Each row is a point on a tangle of strands that fork, close into loops and nearly touch. The rows are in no order.
In the rows, 128 means zero.
Two points are linked if the straight distance between their rows is under 176. Some points are linked to none.
k_926: [117 143 145 125 119  95  72 130  76  82 105 183 162 138 124  90  96 154
  94 116 116 148  69 146 121 103 131  83 130 170 115 125 129 127 109 120
 124 133 125 156  86 131 176 147 132 117 104 102 124 129 131 118 131 128
 100  90 118 132]
k_662: [129  80  82  92 147 118 154 115 159 145 113 107 108 122 154 208 169 129
 157 140 155 126 156 153 131 170 125 178  81  57 135  95 172 108 131 177
 165 153 153  85 153 157 109  64 160 171 132 146 159 153 106 140 133 123
 141 149 116 122]
k_171: [215 175  85 159 108 107 129 170 130  47 122 107 158 189 161  62 106 139
 120 101 133 181 107 162 102  64 126 130 174 157 177 130 144  65 158  99
 144 159 125 105  83  84 156 123  90 182 130 152 104 135 151 117 121 129
 112 137  76 154]
k_586: [ 63 107 198 108 155 162 154 115 120 140 145 146  87  86 111 133 170 182
 106 178 113  81  92 139 152 189 158 115 112 100  84 159 106 147 119 188
 142 107 148 137 156 158  87 191 160  93 172 113  86 119 118  97  95 128
 117 143 163 120]
k_891: [ 69 162 119 123 155 164 126 165  58 128  98 127 107 114 103 125 146 141
 100 134  94 124 128 123 109 168 131  82 140 142  85 153  92 128 120 106
 111 118 141 136 189 117  90 149 105 118 161  97 156 106 124 136 115 117
 144  83 113 114]
k_486: [ 82 147 120 122 148 136 143 139  96 151  84 106  90 113 120 137 156 138
 122 107  79  93 122 120 111 156 101  99 142 130  96 158  79 142 131 125
 122 125 159 183 189 114  78 145 136  86 147 109 135  69 113 146 126 106
 174 108 155 114]
k_351: [161 140 124 121 123  78  43 156  91  75 102 178 156 171 133  83 109 181
  85 112 111 175  85 168 117  88 131  89 122 184 130 125 131 101  99  97
 129 152 103 155  92  96 176 116 129 136 132 103 105 144 115 120 131 173
  83  92 122 105]
k_615: [176 112  65 130 127 183  91 134  78  94 132 121 158 143 132 110 129 150
 116 106 123 183 156 173 122 125 147 134 125 148 143 122 110  81 123 106
 132 135 110 110 132  82 151 112 105 172 117 138 154 157 101 108 138 179
 104 101  95 100]
k_820: [210 154  94 167 109 155 144 138 156  78 146  98 155 131 141  75 104 123
 132 108 158 152 128 143 113  95 129 136 159 139 174 116 149  85 162 116
 138 120 118  82  81  79 154 116  80 190 110 147 110 165 151 110 127 153
 113 137  88 160]
k_52: [115 150 201 193 107 137 147 138 147 137 173 158 195  78  80  97 109 102
  87 154 147 104 127 113 119 133 151  84 138 161 124 114 191 141 156 111
 116  95  89  86  96 166 152 142 101 140 129 130  91 143 176 111 123 140
 105 136 152 109]
k_779: [106 110 185  96  79 135 146 103 156 121  74 169  80 123 116 178  98 146
 140 136  89 134 113 107 167 148 132 158 132 101  90 155 112 166 101 162
 172 159 159 203 101 144 109 145 135 118 121 177 121  79 135 109 107 107
 179 156 143 133]
k_985: [132 173 134 162 137  72 180 164 199 167 143  79  98 127 134  96 151 103
 152 100 149  61 106  79 105 113  98 139 158 151 149 118 154 145 196 127
  98 103 126 133 153 106  89 151 121  83 115 107 111  72 159 150 156  92
 155 129 137 188]
k_909: [133  62 173 188 111 146 141 113 154 166 119 120  94 143  75 178 103 100
 147 159 150 117 167  94 130 142 198 121 166 147 167  92 131 136 119 129
 114 164  80 108 143 185 136  81  63 153 115 189 136 132 194 142 168 187
 183 150 170  79]
k_625: [133 155  71 115 158 176 111 170  37  97 130 118 144 146 131 101 152 173
  93 121 113 155 153 152 103 141 146  95 134 148 131 146  91  71 124  88
 116 121 113 101 180  82 103 136  99 161 154 103 141 144  86 113 108 154
  90  88  80  91]
k_993: [111 122 129 161 141 155 146 146 140 153 109 121 127 100 119 151 144 132
 119 136 141 118 153 107 113 161 152 108 144 140 132 131 145 132 142 124
 131 115 125 106 149 141 109 125 100 130 136 113 154 114 154 138 146 123
 151 121 144 119]
k_160: [103 120 103 147 101 181 107 143  63 126 129 129 143 124  89 129 122  98
 116  95  84 122 136 109 148 134 123 117 145 185 105 151  57 144  89  58
 100 148  90 168 162  77 145 143  74 107 127 129 148  89 107 129 128 145
 109  82 123 116]
k_34: [115 171 118 139 166  62 184 143 211 170 151  69  80 143 144 109 156 134
 166  83 138  69 131  84  92 100  88 132 130 110 146 132 140 150 186 159
 101 104 164 153 143 138  81 144 166  80 117 110 126  98 131 166 158  69
 178 154 150 190]
k_418: [162 131 130 149  73 151  99  88 122 111 135 168 180 132 114 112  96  88
 112 122 115 183 137 160 148 107 130 141 100 129 129 102 155 148 123 111
 129 105 127 152  46 103 176 123 126 176  95 136 133 143 118  95 132 130
 118 132 109 155]
k_674: [140 172 163 192 129 120 160 192 135 119 154 133 173  98 109  84 113 124
 106 139 156  98 112 109  88 113 157  63 159 178 132 123 168 106 157  96
 104 113  91  74 132 129 136 155  84 139 130  93 106 130 185 128 140 143
 115 112 123 113]
k_531: [ 79 116 120  72 145 135 177 126 143 128  83 161 114 128 146 170 146 171
 127 160 121 159 131 174 122 183 134 160 122  71  69 121 135 125 101 168
 173 141 197 130 130 165 113 132 162 188 132 133 145 151 133 133 103 114
 149 136 104 160]
k_721: [135  88 144  89 113 116  66  67 120 120 160 165 146 146 136 117 143 132
 140 120 121 136 105 173 166 129 128 155  74 114 123 111 105 138 113 178
 146 103 140 148 118 140 198 136 192 114  81 129 110 144  93  77 134 139
  83 115 140 133]
k_89: [150 131 140 137 122 130 173  94 175 117 107 152 155 109 119 130 102 112
 111 161 148 157 155 150 123 141 105 137 140  82 132  78 195 123 135 134
 159 113 143 121  41 162 126 100 131 204 124 134 152 179 124 124  99  93
 161 148  99 172]
k_583: [115  86 152  79 106  75  85  86 125 100  96 126  74 191 144 185 132 149
 155 157 111 122  11 146 174 132 120 140 101 109 106 114  95 105 108 184
 147 151 141 138 132 165 144 127 208  65  80 166 127 143 128 138 120 107
 160 136 142 109]
k_579: [121 126  93  98 149 102  94 133  73 149 140 105 111 128 146  93 153 158
 116  87 103  83  78 138 126 129  79 101 111 137 139 128  45 119 128 104
 113  97 127 158 187  83 150 132 168  81 119  97 118  92  82 126 119 136
  80  98 138 112]
k_43: [112 135 117  66 145 108 173  96 169 116 128 134 113 112 152 142  98 109
 180 128 111 161 153 142 140  99  95 163 114  55 109 150 112 147  87 154
 160 145 210 163 130 147 127 117 186 141 130 110 156 119  75 142  92  67
 147 128 134 167]
k_432: [126 144 107 162 146 202 143 136  84  95 183 113 163  97 119 104 115 117
 121 141 145 134 172  93 136 109 162 120 156 141 123 149  88 114 112  92
 100 108  93  68 128  73  85 150  62 164 174 102 118 174 113 106 115 181
  80  85  87 116]
k_821: [ 71 125 179  91 103 150 160 108 123 112 107 178  92 105 112 140  87 147
 130 147  89 143 117 126 165 137 131 149 135  95  73 171  90 165  78 155
 171 156 182 207 116 133  90 191 136 111 151 126 108  93 103 111  91  89
 153 130 133 157]
k_638: [130  85  96  94  84 150  64 105  95 145 144 126 131 148 121 159 162  93
 131  99  98 158 134 144 175 129 116 170  86 128 129 128  81 147  89 113
 114 134 114 163 134  96 179 112 135 107 101 158 164  96  98 119 138 167
  91 123 133 111]
k_20: [154 115 105 110 102 125  73 148  82 136 168 136 161 145 121  80 147 137
 102  89 129 133 108 151 139 126 128 118 100 180 151 124  95 125 123  80
 105 118  81 122 136  82 182 133 123 122 113 106 118 113 121 102 150 196
  49 120 131 112]
k_112: [144 124 100 118  90  75  44 136 105 125 104 121 113 153 129 143 124 115
 129 110 106 130  62 121 138  85  95 117 109 176 127 136 108 159 101  83
 108 161  89 161 119 102 172 106 121  63 101 138 136 108 124 155 134 137
 124 116 134 107]
k_727: [ 98 105 131 167 154 220 131 133  97 128 149 108 131  97  98 146 124 145
 139 172 154 142 185 120 122 156 191 113 170 120 114 128 111 121  90 129
 112 119 105  50 140 137  90 120  79 183 177 127 131 198 132 125 120 201
 144 101 131  74]
k_346: [119 139 158 163  80 120  94 139 112  98 125 168 162 114  96 115  92 102
  96 117 112 147  88 127 127  97 141  89 129 181 116 121 138 156 113  97
 121 135 108 148  89 133 177 146  92 124  95 119 132 104 158 121 149 126
 123 111 132 122]
k_621: [137 139 133 139 131 168  92 159  62  99 158 150 180 140 103  76 122 173
  84 134 125 155 138 162 107 140 178  97 136 180 116 118 149 103 145  99
 104 115  86  85 144 126 146 133 127 157 157 111 115 171 123  87 132 197
  83 102 121  69]
k_691: [146  88 133 183 116 118 152 119 180 192 167  84  89 112 125 118 166  71
 165 140 176  69 155  77 152 146 137 166 167 146 198 113 135 122 172 118
  75 123  87  89 182 109 116 129  71  90 120 137  86 106 185 132 168 180
  96 159 172 163]
k_427: [134 109  94  96 105 118  93 100  99 146 147  98 117 137 145 139 143 113
 147  86 101 118 104 119 157 112  83 150  92 131 126 151  59 148 116 122
 119 121 128 178 157  90 165 123 166  79  94 139 144  91  76 124 123 125
  91 114 144 128]
k_370: [150 113 158 142 108 133  84 130  92 116 130 175 186 135 108  90 119 172
  93 145 147 158 114 191 107 148 172 124 125 167 123  85 176 115 152 122
 124 111 101 100 101 151 174 106 157 156 119 120 110 182 141  99 134 184
  94 125 142  89]
k_723: [130 100 115 116 111 141 141 115 166 163  67 118  69 155 126 205 125 108
 151 120 124 111 164  87 148 153 141 154 131 113 129 131 126 148 125 138
 155 172 140 139 154 144  71  96 104 119 142 180 150  96 138 137 146 122
 197 146 134  96]
k_45: [135 103 139 184 120  84 140 156 168 189 152  92  77 115 115 112 163  88
 141 149 159  59 117 100 124 129 136 128 162 181 188  98 147 132 191 108
  70 128  80 123 203 110 114 128 105  64 129 125  88  75 197 155 187 165
 131 138 168 119]
k_996: [115  93 148 123 116 167 121 110 121 143 128 157 163 113 119 144 157 169
 112 164 145 151 135 183 134 184 160 154 119 118 110  93 173 125 137 153
 149 114 128 102 125 161 161  97 157 157 121 140 129 169 131 104 121 169
  96 138 141 110]
k_421: [123 148 127  98 144 122 138 104 118 131 159 142 162 111 147  94 122 138
 128 117 136 126 136 124 131 118 106 120 105 109 124 149 107 137 134 152
 141  91 159 146 126 120 157 153 171 126 120  92 122 125  83 103 115  97
  80 106 132 160]
k_590: [167 164 132 106 167  61 119 147 123  99 114 144 177 160 170  55 124 184
 104 120 150 145 106 152  77  90 117  98 127 137 158 126 169  86 165 146
 139 121 138 117  91 140 160 131 156 156 121 100 109 146 149 122 124 113
 101 130 113 140]
k_866: [ 81 153 158 114 169 112 140  88  92 106 151 151 137 122 134  85 111 142
 131 116 115  93  85 114 142 117 120  78 132 126 112 156  73 124 136 164
 129  83 161 148 130 142 145 194 175  81 132  79 110 122  97 102 114  79
 117 103 147 168]
k_534: [133 170 157 209 151 140 193 191 155 143 165 102 146  96 108  89 155 101
 141 132 171  58 143  78  95 134 159  87 178 163 125 134 157  99 160 104
  90 100  92  38 152 110  98 158  61 138 143  91  76 141 186 126 141 145
 119 105 118 132]
k_940: [154 143  75  87 136  66  89 115 110 126 145  74 103 180 172 124 123 118
 181  84 116 106  59 121 132  68  57 144  97 133 131 165  73 128 118 121
 101 131 134 163 162  97 177 111 195  56  87 142 124 129  71 159 112  98
 102 121 124 133]
k_705: [117  57 137 130  84 209 102 113 122 140 112 170 116 141  92 193 108 115
 138 146 116 170 160 150 183 170 178 165 141 114 117 105  92 147  69 117
 127 149 118 125 119 137 141 110  88 174 130 183 148 124 149 108 138 215
 149 157 137  97]
k_435: [102  66 135 150 130 218 132 126 123 155 117 133  95 114  97 183 111 138
 145 167 147 142 186 127 152 179 186 128 176 114 113 112  89 127  68 131
 131 152 117  83 141 159 101 107  71 178 162 153 131 157 144 124 132 212
 165 121 147  80]
k_511: [133 122  64 109 155 114 147 130 169 146 106  87  89 156 160 201 146 119
 158 109 165 119 153 133 116 136 119 160  88  92 159 116 160 106 153 154
 135 150 146  90 146 150  90  73 131 153 127 156 174 161 125 165 151  92
 181 139  92 132]
k_643: [ 89 162 168 164 103 165 155 132  99 107 163 152 167  80  95 122  94  74
 100 132  93 120 143  77 157 113 135 116 127 158  96 152  96 175 115  97
 104 120 104 156 125 108 108 190  84 113 155 100 108  99 121 100 124 108
  80  95 118 142]
k_839: [201 139 129 131 129  44  92 151 152  94  99 145 163 166 152  95 111 186
  96 144 147 159  92 170  86  87 141 120 129 157 175  86 203  80 172 135
 137 137  97 103  67 146 159  77 151 158 127 122 118 179 168 128 136 152
 109 153 111 102]
k_530: [131 160 167 113 163  84 135 102 142 113 128 162 183 131 143  68 117 162
 106 130 162 133 123 143  85 115 117 108 122 107 132 111 188 106 158 176
 148  89 158 112  76 179 160 131 179 164  97 110 115 170 132 118 109  92
 116 137 117 164]
k_39: [ 97  75 181 101  84 124 102  93 124 100 103 163  69 151 115 170 134 164
 132 139  96 119  38 139 178 153 132 147 115 119  98 145  82 143  99 171
 157 143 143 181 123 151 147 153 158  91  82 181 116 102 142 105 120 135
 162 140 149 118]
k_759: [127 128 147  86 125  94 122  90 148 114 108 135 122 143 147 156 117 135
 144 147 131 145 104 137 135 124 103 145 102  85 121 116 149 131 137 182
 153 117 166 142 100 178 155 103 191 134  85 151 156 139 129 130 116  84
 140 133 115 142]
k_937: [147 124 165  91 102  99 140  91 197 128 133 113 100 141 137 178  94  97
 156 142 126 138 135 101 154 111  83 160  96  72 138 125 147 163 131 172
 154 130 154 160  87 170 129  99 173 115 103 164 155 126 117 137 113  68
 153 161 128 145]
k_459: [154 104 188 159  73 112 112  85 178 155 164 146 152 117  95 133 125  83
 109 158 155 128 129 128 142 129 130 139 114 131 172  86 190 159 160 126
 123 101  85 110  77 165 171  96 115 129  89 169 120 139 180 130 135 145
 115 191 157 135]
k_974: [100 159 204 190  91 142 116 150 113 103 165 177 184  90  64 112  86  86
  87 140 110 128 106 121 133 114 167  73 130 186 106 111 144 159 116  97
  95 125  89 132 103 167 174 164  94 136 113 116 102 121 176 100 145 144
 113 108 142 101]
k_290: [150  79  84 116  90 180  94  93 127 150 122 125 121 132 128 188 124  81
 156 119 114 166 166 126 186 134 132 178 115 106 140 127  88 142  90 109
 137 146 116 131 119 106 137 101  90 139 123 172 162 116 117 127 142 166
 134 139 126 110]
k_830: [118  65 103  81 146 162 151 121 146 156 139 134 125  82 141 177 174 146
 136 161 148 140 170 173 154 184 140 177 105  57 102 103 145 122  97 157
 168 153 158 100 156 150 109 115 161 158 161 126 134 139  80 114 112 145
 107 144 148 111]
k_276: [ 66 123 120  86 135 172 137 143  90 131 102 152 118 131 121 156 162 189
 101 168 120 149 119 173 125 195 144 129 123 114  65 130 117 120 105 145
 149 129 173 122 171 145 110 150 141 169 144 121 150 152 131 114 102 148
 129 105 102 121]
k_179: [118 124 129 101 136  95  86 123 121 133  96 130 114 137 145 149 143 162
 124 140 137 129  76 141 117 140 120 118 114 125 130 108 143 123 142 160
 146 128 144 133 134 164 146 101 169 110 100 125 158 123 146 136 135 121
 137 126 132 111]
k_918: [167  97 184 127  88 105 148  82 207 157 144 136 114 121 111 169 116  83
 128 164 153 129 152 117 156 139  94 159 102  80 167  86 193 168 147 155
 152 119 104 128  56 178 133  87 135 142 107 178 139 147 138 130 110  99
 138 199 136 149]
k_483: [152 178  77 121 162  84 136 170 132 137 121  99 127 151 165 100 137 137
 138  88 148 124  98 115  87  94  95 123 141 139 150 147 141 111 158 116
 116 118 141 133 148 105 131 127 126 122 113 118 148 103 141 158 129  88
 135 128 102 164]
k_802: [133  97  82 138 126 172 129 122 137 164 111 107 108 111 140 174 141 111
 140 120 145 124 165 107 146 152 132 138 134 123 153 131 105 125 123 115
 134 143 126 114 164 113 102 105  86 138 132 140 157 115 129 139 146 146
 160 121 138 111]
k_207: [ 83 131 154 123 145  97  86 103  77  86 122 173 132 129 111  92 111 151
 110 120 108 107  40 135 154 128 128  68 137 162 108 139  86 124 108 136
 129 119 131 157 109 141 164 176 151  68 117 100 109 113 118 103 131 109
 121  85 142 138]
k_832: [222 115 107 114 114  91  85 103 125  84 121 132 160 169 162  97 115 133
 127 125 110 190 137 201 115  92 120 173  68 127 142  96 173  88 161 133
 135 126 109 119  76 118 193  88 173 174  90 152 121 171 120  92 143 142
 104 135  91 118]
k_670: [204 125 128 120  90 116  91  81 134 108 154 159 182 156 138  78 110  99
 133 107 118 181 147 186 133  87 118 172  69 125 137 103 159 130 149 126
 128  92 118 143  57  92 199 124 158 183  83 136  98 163 103  73 136 137
  94 132 100 155]
k_797: [ 96 114 159 157 166 156 186 152 162 168 107 124  89  90 111 159 175 130
 122 157 133  89 185 102 116 186 165 113 143 105 113 136 157 146 118 131
 143 126 136  96 143 153  51 142 109 114 185 108 121 118 132 147 140 119
 166 148 171 119]
k_86: [132 154 108 169 122 152 142 176  97 127 127 117 144 113 125 112 117 107
 117  99 119 113 121  99 119 111 122 101 164 184 115 148  91 121 130  73
  96 127  94 127 164  75 122 153  64 124 125 103 130  95 141 132 135 126
 106  88 116 134]
k_601: [205 123  67  89 114 103  72 128 109 111 132 106 140 177 163 131 127 118
 148 110 120 179 115 168 134  87 104 163  70 137 140 124 132 103 135 112
 132 136 107 122 114  95 184 100 150 134  84 153 137 147 107 124 144 146
  81 123  95 116]
k_168: [141 123 109 143 162 109 196 128 225 160 158 101 108  94 141 129 157 117
 150 123 184  93 186 108 116 141 111 141 145  85 162 109 174 135 131 127
 157 117 130  84 102 143  75 133 108 145 146 112 129 150 120 154 138  77
 153 154 143 178]
k_767: [102 120 137 156 163 108 136 164 110 186 150 114  98  88 122 120 187 145
 111 147 154  63 125 136  81 166 136  80 135 142 154 114 147 113 178 123
 101  89  98  94 206 126 111 120 146  76 156  91 103 105 159 154 162 156
 128 129 165  92]
k_25: [104 176  82  98 184 138 119 182  57 120  92 124 122 137 141 108 171 166
  92 113 114 141 124 154  78 154 131  80 131 130 111 147 108  86 125 115
 113 126 162 120 188 111 103 131 123 147 146  99 160 126 114 154 104 118
 130 108  97 119]
k_214: [131  71  91 139 170 161 165 111 191 158 140  96  94  76 167 148 160 118
 161 132 196  98 202 132 131 153 133 158 146  71 175 104 139 125  88 125
 163 138 115  51 107 147  60  99  86 159 158 127 112 178 121 162 148 128
 144 144 149 135]
k_807: [146  78 163 164  78 128  95 124 141 153 117 127 107 144  82 175 108  84
 132 145 125 138 129 105 143 120 166 122 136 170 150 105 127 162 122 107
 108 158  78 129 132 156 157 102  83 124 102 168 154 103 190 142 171 171
 160 153 162  83]
k_233: [122 116 126  92 128 135 183 110 150 113  69 165 126 134 141 168 113 137
 137 163 125 174 150 167 132 163 123 166 134  69  99  82 167 124 107 147
 168 138 173 129  71 170 118 101 142 208 132 138 157 165 130 129  94 104
 176 138  80 165]
k_707: [102 117 147  82 106 135 140  84 131 109 134 167 118 112 137 144 100 126
 156 133 106 157 129 145 170 109 110 165 117  75 102 151  85 158  75 160
 172 142 188 200 121 126 147 148 172 123 124 121 129 118  68 115  90  86
 127 119 136 165]
k_548: [154 169  69  95 178  50 112 142  91 113 130  88 123 184 183  92 118 143
 172  74 120 123  68 126  90  60  54 141 134 147 138 167  85 109 103  99
  99 150 150 173 170  78 173 109 168  89 108 135 112 108  83 157  89  86
 102 122 100 155]
k_640: [179 103  97 157 107 194 118 117 128 115 167 120 179 109 126 102 119 125
 119 119 151 156 164 151 135 124 165 142 135 133 158 115 137  99 140 113
 120 100 101  81  96  94 156 119  95 179 130 139 117 183 136 107 140 195
  93 128 127 120]
k_878: [ 85  87 188 128 142 179 161 144 132 170 124 147  93  68  99 154 166 151
 108 182 119 100 154 114 154 197 166 134 132 101 106 143 146 151 110 149
 133 137 120 121 164 158  84 152 126 104 186 129 102 107 127 117 110 151
 122 160 184 100]
k_817: [ 93  98 157 140  92 158  87 147  89 138 120 142 109 121  69 146 131 107
 110 122  74 117 118 125 157 149 144 104 139 182 112 139  75 164  93  90
  99 156  97 177 163 129 152 142  94  90 123 137 138  70 141 115 145 169
 132 104 159  83]
k_152: [ 71 131 139 118 109 182 103 118  69 114 191 168 166 113  92 106 116 102
 100 123 107 145 154 114 177 135 153 141 101 142 100 138  94 168  96 114
 115 103 101 157 123 104 125 173 121 119 168 101 112 127  87  77 117 149
  45  97 102 136]
k_578: [110 154 168 121 120  86 139  77 160 105 121 130 122 132 127 118  91 120
 159 111 104 114  98  82 142  76  84 120 143 115 131 157 106 148 131 162
 139 114 170 185  89 152 137 151 167  81  87 133 139  92 117 144 107  53
 171 139 154 171]
k_109: [111 158 179 152 106 133 170 119 148 134 148 143 154  73 111 116  95  84
 100 134 108 111 146  74 145 107 114 119 136 135 111 148 112 172 120 125
 131 117 134 172  94 114 103 188 113 104 138  98 108  80 111 118 112  76
 109 122 156 165]
k_199: [121 114 140 115 121  77  95 110 144 147 117  91  73 141 145 163 137 135
 145 141 127  86  70 110 136 127 103 113  93 125 151 123 119 133 162 171
 123 131 125 148 151 153 115 108 185  44 105 136 127  95 143 156 150 104
 157 153 162 100]
k_724: [110 151 126 166 150 201 153 138  93  81 111 131 144 105 111 135 106 139
 120 163 137 161 167 126 101 137 181  95 164 124  92 136 135 110 111 119
 132 124 130  67 116 132  82 137  71 192 173 109 153 192 136 133 118 152
 165 101  86 117]
k_47: [133 132 129  85 123  99 172 105 213 139 128  90  83 132 147 172 111 110
 188 112 114 120 155  95 148 103  87 167 110  58 133 153 120 165 125 163
 140 150 180 168 132 149  86 105 182 101 131 140 141  97  89 150 110  65
 173 170 160 132]
k_571: [122 164 165 128 120 107 185 110 193 134 126 130 131 103 118 122  85  99
 131 125 109 123 158  72 132  98  85 136 153 105 116 147 124 174 114 130
 154 141 163 187  90 133  81 159 120 107 125 121 137  74 101 146 101  50
 166 150 156 176]
k_190: [148 198 141 166 135 132 165 194  91  71 154 139 188 137 137  61 110 135
  88 123 133 137 120 109  93  96 149  80 151 174 123 148 148  87 159  92
 114 111 105  79 118  98 124 167  84 162 155  94 104 138 151 108 124 141
  86 109  82 125]
k_102: [167 207  97 158 139 104 165 205 109  68 124 114 168 168 160  54 120 139
 116  88 145 148 107 132  83  74 126 105 190 162 153 149 128  67 154 100
 135 149 132 103 118  78 131 151  79 167 139 113 104 111 155 125 110 105
 106 130  79 175]
k_8: [144 158  84  85 169  44  67 134  83  96  88 114 129 191 174 116 102 148
 145 104 109 159  65 126 101  58  72 126 127 144 136 158 131 105  82 112
 106 174 142 172 120 112 169  98 157  86 114 155 132 135 110 181  93  87
 137 116  90 135]
k_113: [112  80 168 133  82  98  65 131 120 151  99 135  75 132  78 165 132 116
 126 151  93 117  79 126 151 131 144 109 121 175 134 119 102 169 108 113
 107 174  84 170 155 145 153 105 124  68 110 151 135  79 170 138 162 175
 151 143 180  67]
k_342: [118  70 116  99 131 172 117 110 118 168 167 142 158  92 132 146 171 131
 119 146 140 138 173 156 168 182 142 166 103  82 124 114 128 124 113 147
 139 121 129 113 144 133 142 132 144 134 159 124 125 142  93 107 118 175
  63 146 156 110]
k_144: [114 166  93 121 175 177 163 132  85  91  91 143 149 123 133 119 109 144
 115 142 121 187 175 146  97 137 154 118 147 102  92 139 144  97 111 121
 153 133 167  99 110 117  83 141 100 197 168 102 164 183 126 150 105 113
 156 114  74 161]
k_268: [140 133 150 165  93 153 143 112 152 112 104 151 160 114 105 140  79  99
 106 149 135 159 140 123 135 129 126 123 145 127 126  96 168 137 134 116
 144 118 129 127  62 143 143 114  94 178 111 144 159 138 149 128 123 116
 163 133 107 149]
k_226: [138 165  73 106 180  74 135 160 158 138 125  87 100 164 173 135 155 141
 143  92 163 120 121 132  88 107 107 138 102 112 165 133 164  98 175 148
 115 135 150 110 155 150 112  95 153 135 106 134 166 142 137 172 144  83
 158 147  94 155]
k_961: [219 129 108 138  99  99  69 143 119  74 121 146 163 175 143  86 106 161
  97 118 119 191 107 191 108  80 148 132 121 179 153  98 161  94 141  89
 123 146  92 118  71  96 181 106 129 167 122 131 115 164 134 104 154 179
  99 138 116  97]
k_799: [105  76 120 141 165 175 165 125 163 170 109 118  86  88 137 174 174 135
 145 154 161 102 198 127 127 196 170 142 147  78 131 109 139 126  83 130
 160 151 124  61 144 161  56 109 101 146 187 131 117 151 116 147 140 142
 155 154 168 109]
k_105: [101 157  97  84 121  85 133 108 131 134  74  81  89 191 151 177  98 114
 184  90  90 114 113  97 118 119  70 160 129 105  94 175 113 142 107 147
 116 177 184 184 164 144 100  92 178  77 124 180 142 112 112 177 112  62
 218 151 113 116]
k_468: [151  90 143 175  97 128 140 114 186 170 168 108 127 108 112 130 145  90
 137 147 176  99 153  92 143 138 138 142 142 138 191 106 169 135 163 115
 111 116  84  95 130 133 140 115  80 122 111 158 122 129 190 138 150 159
 114 170 170 143]
k_172: [100 149 141 136 142 108 164 124 164 156  77  93  92 143 121 138 131 117
 140 100  86  81 134  90 112 122 111 121 152 139 117 155 128 159 158 140
 126 147 158 188 142 135  66 133 127  84 136 136 132  57 138 158 152  88
 213 132 157 123]
k_149: [130  99 132 149  93  77  92 141 156 178 120  82  58 144 126 155 140  98
 137 150 137  84  99 104 139 118 121 124 105 171 179 110 129 142 176 122
  84 147  81 152 175 127 104 109 139  41 126 138 110  89 176 169 183 139
 148 155 162  87]
k_26: [108 149 139 143 150 179 121 134  54  84 188 158 183 122 101  87 136 140
  99 149 130 150 162 118 133 141 177 119 123 152  97 144 144 130 145 100
 106  91  89  76 144 106 106 147 116 158 195 107 119 175 103  68 110 182
  64  85  80  86]
k_557: [133 154 149 123 144 129 146 108 131 136 165 150 195  99 142  79 131 143
 106 144 159 130 161 134 115 133 126 117 106 106 113 134 171 132 158 144
 149  76 140  98 101 140 146 154 157 157 139  98  95 171  98  95 110 114
  73 125 127 151]
k_193: [186 105  43 103 137 147  96 129 105 108 110  93 130 161 163 157 135 128
 148 114 127 176 140 171 124 118 115 169  94 114 146 119 129  69 133 127
 147 148 128 102 137  98 148  73 124 174  98 162 165 164 104 130 133 151
 127 116  78  94]
k_347: [113 116 120 130 150 113 119 161  82 181 156 107 102  96 133 101 170 138
 103 118 127  61 106 133 116 155 105  92 120 140 156 114  87 126 165 106
  90  76 104 119 200  97 126 140 146  76 145  87  99  86 134 132 144 170
  83 114 162  95]
k_409: [134 157  90 171 149 195 153 168  82 117 153 100 133 115 129 113 130 111
 132 104 133 105 149  93 120 106 138 118 174 169 116 161  54 102 118  82
  90 119  98  90 167  44  83 150  46 148 143 101 119 132 123 121 117 153
  95  78  89 134]
k_606: [112 114 128  95 124 175  96  93  92 125 192 181 188 123 117  88 120 111
 124 122 117 162 185 166 167 136 143 170  80 107 102 118 115 146 108 144
 135 102 120 154 108 104 147 170 160 146 152  91  96 169  60  64 113 147
  34 102 106 137]
k_303: [ 85 181 146 137 167  81 164 122 162 134 110  94 114 129 130 102 124 133
 147  88  91  80 105  86  92  92  84 105 156 129 114 159 108 142 154 152
 108 114 169 183 118 144  88 155 154  66 116 113 137  74 145 165 134  66
 199 133 160 169]
k_726: [119 131 134  87  84 104 136 117 161 150  61 103  55 190 137 215 100 116
 164 118 101 107 129  95 140 149 107 158 107 104 114 139 138 143 141 167
 140 178 149 162 146 168  80  90 161  80 122 192 141 102 136 150 136  77
 200 165 123 100]
k_330: [120 178 154 186 154 110 203 184 180 165 160 105 131  90 120  93 164 102
 126 125 153  54 144  74  92 137 125 101 156 145 123 133 161 129 174 115
 104  82 116  86 138 110  86 177 100 110 144  81  94 106 163 135 148 102
 120 125 136 175]
k_561: [ 76 136 161  93 165 144 169 122 147 137 146 139 106  83 138 130 151 152
 123 158 128 114 142 129 135 160 140 121 121  66  83 147 125 160 106 168
 160 118 181 131 129 162  93 176 169 118 172  88 124 127  94 126  98  93
 125 145 161 150]
k_489: [108 152 133 111 182 106 189 126 189 147 152 126 136  88 147 112 154 133
 127 139 158 110 179 120 100 144 122 118 124  67 111 126 173 144 118 144
 157 106 169 104 107 162 100 148 162 135 156  84 133 148  94 156 111  68
 128 160 154 179]
k_577: [159 147  55 159 152 146 116 161 128 100  98  92 114 157 155 127 120 143
 142  94 164 142 126 133  84  92 140 124 166 147 172 147 121  84 139 116
 131 154 122 101 138 102 104  90  60 169 119 145 154 147 152 165 140 129
 181 118  69 130]
k_187: [111 151  95  96 147  65  92 117  99 114  77  95 104 177 154 138 105 127
 162  98  99 116  70 104 101  96  66 136 136 133 112 163 114 130  97 123
 105 169 158 184 145 129 137 109 165  56 114 156 147 117 121 187 109  71
 192 123 116 128]

A fork is a point with three links, a tip a point with one. Leave the first point through the second and follow the links. Name the first fork or tip that comes.
k_342 / k_996 -> k_909
k_909 / k_807 -> k_483
k_179 / k_199 -> k_937
k_427 / k_940 -> k_802

A piece is all that can be reached along the links. How many separate loops has the piece of each point below (a circle has one, a figure eight two, a Y none), and how many tips (points with one link)?
k_226 -> loops 0, tips 2
k_799 -> loops 2, tips 2
k_937 -> loops 1, tips 1
k_640 -> loops 3, tips 2

Name the points in between on the shortest way along the links from the first point to the second, in order.
k_724 / k_561 -> k_727 k_435 k_705 k_290 k_802 k_993 k_797 k_878 k_586
k_421 / k_571 -> k_866 k_207 k_926 k_346 k_974 k_52 k_674 k_534 k_330 k_985 k_34 k_303 k_578
k_583 / k_179 -> k_39 k_779 k_821 k_707 k_43 k_47 k_937 k_759
k_615 / k_985 -> k_625 k_25 k_891 k_486 k_172 k_303 k_34
k_214 / k_579 -> k_799 k_797 k_993 k_802 k_290 k_638 k_427
k_909 / k_370 -> k_807 k_113 k_817 k_160 k_86 k_409 k_432 k_26 k_621
